Each scene shows the same named points in several views. A view is turned or mirrored, shifted and resized as a whole, has a little noise and may leave points out.
In the rows, zero is written as 128.

Scene 1
View 1
gom: [130 103 133 119 142 125 142 117 118 133 146 120 128 149 104 130 144 175
 125 136 131 120 120 148 140 139 130]
Duzib: [146 101 129  99 170 150 125 123 101 165 160  99 150 190  68 116 192 183
 132  74 132 160 100 100 163 122  92]
peleg: [138  89 134 109 145 134 133 117 122 132 134 108 120 156  99 151 130 158
 124 123 122 116 129 155 126 147 145]
pida: [139  89 130  99 164 149 122 120 114 154 145 101 139 176  77 139 170 169
 127  92 129 136 119 124 141 132 122]
voba: [146 102 153 111 108  99 170 118 128 107 131 110  85 141 130 127  87 177
 128 133 112 131 114 176 136 163 119]
didor: [126 107 140 120 129 113 154 118 124 123 145 123 115 138 115 120 131 185
 127 147 129 122 118 157 143 143 124]
val: [117  65 139  64 155 146 115 124 143 143 123  89 120 155  80 136 167 194
 121  75 133 137 133 129 137 141 125]
zul: [127  86 150  92 116 109 154 121 143 109 121 105  88 132 120 130 108 189
 123 122 119 125 128 170 133 160 126]
temo: [129 111 147 122 108  95 170 118 129 106 140 125  97 127 133 116 103 189
 127 157 123 122 116 174 141 155 121]
gasaz: [161 112 135 110 153 135 143 121  96 154 162 100 135 191  83 117 165 175
 135  85 123 162  92 115 162 131  87]
dalu: [114  66 139  84 138 133 125 121 151 122 112 104 105 131 104 155 126 174
 119 122 127 104 150 167 115 155 161]
bodeb: [168 105 151 106 121 111 167 122 111 122 140  95  94 173 111 125 104 168
 134  98 106 156  97 154 147 157  95]
ladul: [133 109 140 122 126 112 156 118 120 121 143 121 111 142 117 125 123 178
 127 145 126 123 117 160 140 147 124]
sirif: [171 141 138 159 119  99 182 114  86 123 170 129 115 167 126 118 104 156
 136 159 112 138  86 160 155 145 102]
sezeg: [184 139 157 133  95  80 202 119  95 108 159 110  82 169 134  97  82 179
 140 122 100 171  71 162 166 160  65]
sadi: [106 108 147 123 105  92 165 116 142  98 134 138  95 102 142 117 104 199
 121 184 133 100 132 186 135 156 141]
laki: [172 117 152 121 111 100 179 120 106 117 147 104  91 168 121 120  93 167
 135 115 104 154  91 161 151 158  92]
Difi: [157 101 131 118 155 141 134 117 103 146 148 105 134 181  89 147 145 149
 130 108 118 132 113 139 137 138 128]
Dinug: [140 111 140 125 123 109 161 117 117 120 145 121 109 145 120 127 114 173
 127 146 121 124 114 164 140 149 124]
vif: [120  72 136  98 139 133 127 117 142 122 117 108 111 136 107 162 121 161
 119 134 125  98 150 172 111 154 167]
View 2
Duzib: [ 76 159 187 172 106 157 146  72 154 114 194 132 144 124 135  98  77 138
 137  94  84 196 144 109 140  82 101]
vif: [177 119 131 169 100 104 178 130 157 135 122 102 132 134 151  44 162 178
 166 123 123 161 186 138  70 138 142]
dalu: [172 123 137 165  87 103 182 128 160 144 129 113 132 136 140  34 160 187
 161 108 126 164 182 147  79 133 140]
Dinug: [141 117 152 171 135 110 137 119 142 132 152 107 150 136 121 116 125 194
 168 145 139 136 186 131  94 143 153]
Difi: [115 138 157 185 115 139 150 104 153 107 162 110 140 130 152 101 124 145
 145 135 103 175 165 115  90 117 112]
voba: [143 113 151 175 119 103 144 134 149 146 157 114 154 152 102 118 147 219
 152 149 163 127 185 149  83 160 144]
sirif: [115 116 157 183 170 123 108 113 134 112 168 100 160 136 120 177 108 184
 167 180 143 124 185 115  91 148 151]
gom: [138 128 156 165 129 120 148 106 145 130 149 111 143 127 138  88 114 171
 171 123 114 158 178 124 106 120 148]
sezeg: [ 88 118 176 187 143 120 104 120 139 136 199 122 173 160  73 201 114 226
 138 174 179 110 174 138 102 163 131]
pida: [111 148 167 174 100 140 159  90 156 117 167 120 138 126 147  75 110 145
 145 103  92 189 157 118 112  99 110]
gasaz: [ 77 149 184 181 114 151 134  84 151 114 194 127 150 132 126 126  89 153
 134 117 105 176 151 113 126 102 104]
sadi: [186  99 141 148 146  82 143 133 136 162 123 104 148 135 111  90 132 228
 200 138 157 114 207 147 100 154 199]
peleg: [146 128 145 176 109 120 162 117 153 123 143 106 137 134 147  75 141 166
 156 130 115 166 176 129  81 127 129]
ladul: [144 118 153 166 133 111 141 116 144 137 149 110 148 134 123 106 122 193
 170 137 136 141 185 132  99 136 155]
laki: [107 121 165 187 125 122 126 121 147 131 182 118 161 153  98 157 129 204
 136 161 160 131 172 138  89 154 122]
val: [124 145 170 164  69 127 177  99 164 147 166 135 137 137 123  42 123 177
 137  77 110 186 158 142 120 104 111]
bodeb: [103 129 166 188 107 124 138 118 152 131 185 122 156 153 102 137 133 198
 129 146 151 145 166 139  91 144 110]
didor: [145 121 156 160 136 111 143 112 142 140 150 111 148 130 123 100 115 192
 175 130 131 144 184 131 107 132 162]
View 3
Dinug: [136 113 136 134 140 124 125 116 106 141 111 139 124 144 135 124 144 177
 145 133 136 117 102 120 131 129 127]
gasaz: [155  94 166 183 134 140 127 139 130 189 100 108 122 136 123 118 110 126
 146 130 121  90  84 130 141 160 108]
Duzib: [166  85 168 188 138 135 122 148 133 194  89 107 106 143 120 110 112  98
 142 114 101  95  91 120 132 174  88]
sezeg: [125 119 156 158 127 149 143 118 112 159 122 118 151 122 130 134 102 215
 147 171 161  84  79 152 173 127 153]
peleg: [158 107 123 141 138 111 111 110 109 142 104 135 114 139 121 120 155 135
 150 111 130 117 100 113 108 129 108]
sadi: [123 115 120 102 149 112 133 111  91 106 108 161 115 154 150 121 156 220
 138 134 123 143 122 108 137 117 122]
voba: [144 115 121 132 134 116 128 101 100 123 113 137 130 128 124 129 136 197
 145 141 147 111  98 132 144 116 123]
didor: [137 108 139 132 144 122 127 123 107 141 103 141 114 148 139 119 142 175
 142 128 120 124 107 114 132 135 116]
bodeb: [154 108 136 160 128 127 127 110 114 151 111 118 134 120 114 128 118 169
 148 142 148  91  85 142 147 129 121]
temo: [130 115 130 123 142 121 133 112  99 125 110 146 123 143 140 124 140 206
 141 140 133 123 108 121 143 122 125]
ladul: [139 110 135 134 141 121 126 118 106 140 107 140 119 145 136 120 144 174
 144 129 128 120 104 117 131 131 120]
zul: [152 107 115 131 137 106 127 102 100 116 104 139 118 129 123 125 135 190
 142 130 132 119 107 127 142 120 104]
pida: [168  92 144 167 139 120 114 130 123 171  94 121 107 140 119 114 135 105
 146 106 111 108  96 114 116 155  91]
vif: [162 107 103 122 141  95 109  98 100 118 103 147 107 138 120 120 168 145
 148 103 128 131 110 108 104 118  97]
sirif: [114 124 160 143 137 149 129 125 113 169 123 133 142 147 145 127 141 183
 153 153 153 103  85 125 134 132 164]
gom: [144 104 140 141 143 121 120 126 111 151 102 138 112 150 135 116 148 148
 146 119 118 122 105 109 120 141 111]
val: [184  84 126 162 139 102 119 119 116 141  84 121  98 130 109 114 122 125
 138 103 102 112 108 121 133 149  61]
laki: [142 115 141 154 130 134 130 111 111 151 118 121 141 123 121 130 120 185
 149 151 155  92  83 143 152 125 137]
Difi: [156 105 142 159 135 125 111 121 120 171 107 124 118 139 122 119 146 115
 153 114 132 103  88 117 109 143 117]
dalu: [169 102 101 127 141  92 112  99 101 112  97 144 102 134 117 119 158 148
 144 102 121 130 113 111 113 121  84]
View 4
ladul: [163 133 138 133 132 141  94 125 134 159  95 173 120 131 115 117 109 154
 161 133 100 103 156 107 125 121 132]
voba: [167 153 145 140 121 143  94 149 123 149  97 175 109 137 115 133 130 139
 185 131 104  89 162 103 124 101 136]
zul: [157 155 150 145 130 153 106 143 131 159  92 187 114 128 113 134 121 142
 179 138 106 105 150 116 126 101 141]
didor: [162 134 136 136 136 140  95 120 135 161  95 175 124 130 113 114 106 158
 158 133 102 108 151 109 122 122 132]
peleg: [144 125 156 115 129 159 112 121 132 163  87 162 105 111 122 132  93 149
 146 141  98 107 161 129 141 124 138]
Duzib: [107 124 114  69 147 130 108 113 112 125 108 140 159 113 125 117  85 174
  94 114  98 142 135 153 149 121 137]
gom: [150 124 139 121 136 144 101 112 134 161  92 166 124 120 118 115  95 160
 142 135  99 114 152 119 131 128 132]
dalu: [143 144 167 138 135 176 126 125 141 177  79 187 103 107 116 140  97 143
 163 153 104 118 150 136 139 111 145]
sirif: [179 118 120 116 116 111  65 131 117 136 109 143 119 148 121 105 121 157
 160 112  95  74 175  82 117 128 120]
sadi: [188 145 147 177 137 148  93 121 150 185  85 203 111 140 105 111 118 150
 192 146 106  99 151  86 107 121 131]
laki: [159 146 129 114 116 125  82 156 108 125 111 152 121 142 121 129 134 144
 169 114 101  85 166 103 127 100 133]
vif: [151 132 173 137 129 176 123 119 143 184  75 180  91 106 119 138  91 141
 162 156 101 107 160 129 140 122 142]
bodeb: [145 149 133 106 119 132  94 154 108 126 108 151 122 132 123 138 128 144
 161 117 102  95 159 118 136  97 138]
Difi: [135 115 142  90 126 145 104 119 120 146  96 141 116 112 127 127  90 156
 126 128  95 107 163 133 147 128 135]
temo: [177 146 138 153 130 138  89 134 135 161  96 184 118 140 111 117 124 149
 182 134 103  95 155  93 115 113 133]
View 5
pida: [128 154 124 129  92 103 108 141 134 197 145 108 143 129 144 181 108 100
 145 135 125 110 147 150 122 132 164]
gasaz: [150 150 127 148  76 101 110 103 108 166 151 118 129 116 149 164 115 102
 127 112 145 143 131 135 127 140 172]
Difi: [131 140 117 114  92 115 116 150 134 161 142 111 140 117 140 170 114 110
 127 136 119  99 131 132 134 144 149]
val: [104 143 146 150 115 131 114 148 141 242 131 109 150 138 159 158  90 103
 143 125 133 102 157 165 124 111 182]
Dinug: [ 91 104 102 123 108 152 137 174 109 144 132 113 143  94 138 131  83 115
  85 110 122 101 125 128 107 121 134]
zul: [ 71  97 123 138 131 176 142 181 122 181 115 114 150 102 152 111  74 121
  83 105 127  87 131 140 121 109 148]
laki: [115  99 123 144 103 160 143 134 106 125 124 127 129  88 156 103 101 126
  72  93 142 117 104 113 145 136 151]
temo: [ 70  87  99 132 118 171 146 185 101 147 126 113 145  87 141 111  67 117
  66  98 127 101 125 130  97 107 132]
sezeg: [119  88 118 161  97 167 151 113  78  97 126 135 120  72 157  82  97 127
  47  69 157 145  93 100 137 133 151]
vif: [ 74 114 115 102 133 157 129 213 152 196 120 101 162 118 139 150  84 118
 115 143  99  53 145 147 122 118 135]
bodeb: [118 108 132 143 105 155 137 133 115 144 124 126 133  97 158 114 104 124
  86 101 140 114 111 119 150 136 158]
peleg: [101 124 115 109 113 137 123 181 140 177 130 107 150 114 141 158  97 113
 118 136 109  78 136 140 126 129 143]
voba: [ 81  89 118 134 124 179 146 172 115 151 115 120 142  91 151 101  80 126
  71 100 128  91 116 124 131 119 142]

In a view up to two points have been moved. Name them for each view, in the order of its rows, or write -.
view 1 => val, zul
view 2 => -
view 3 => gasaz
view 4 => dalu
view 5 => bodeb
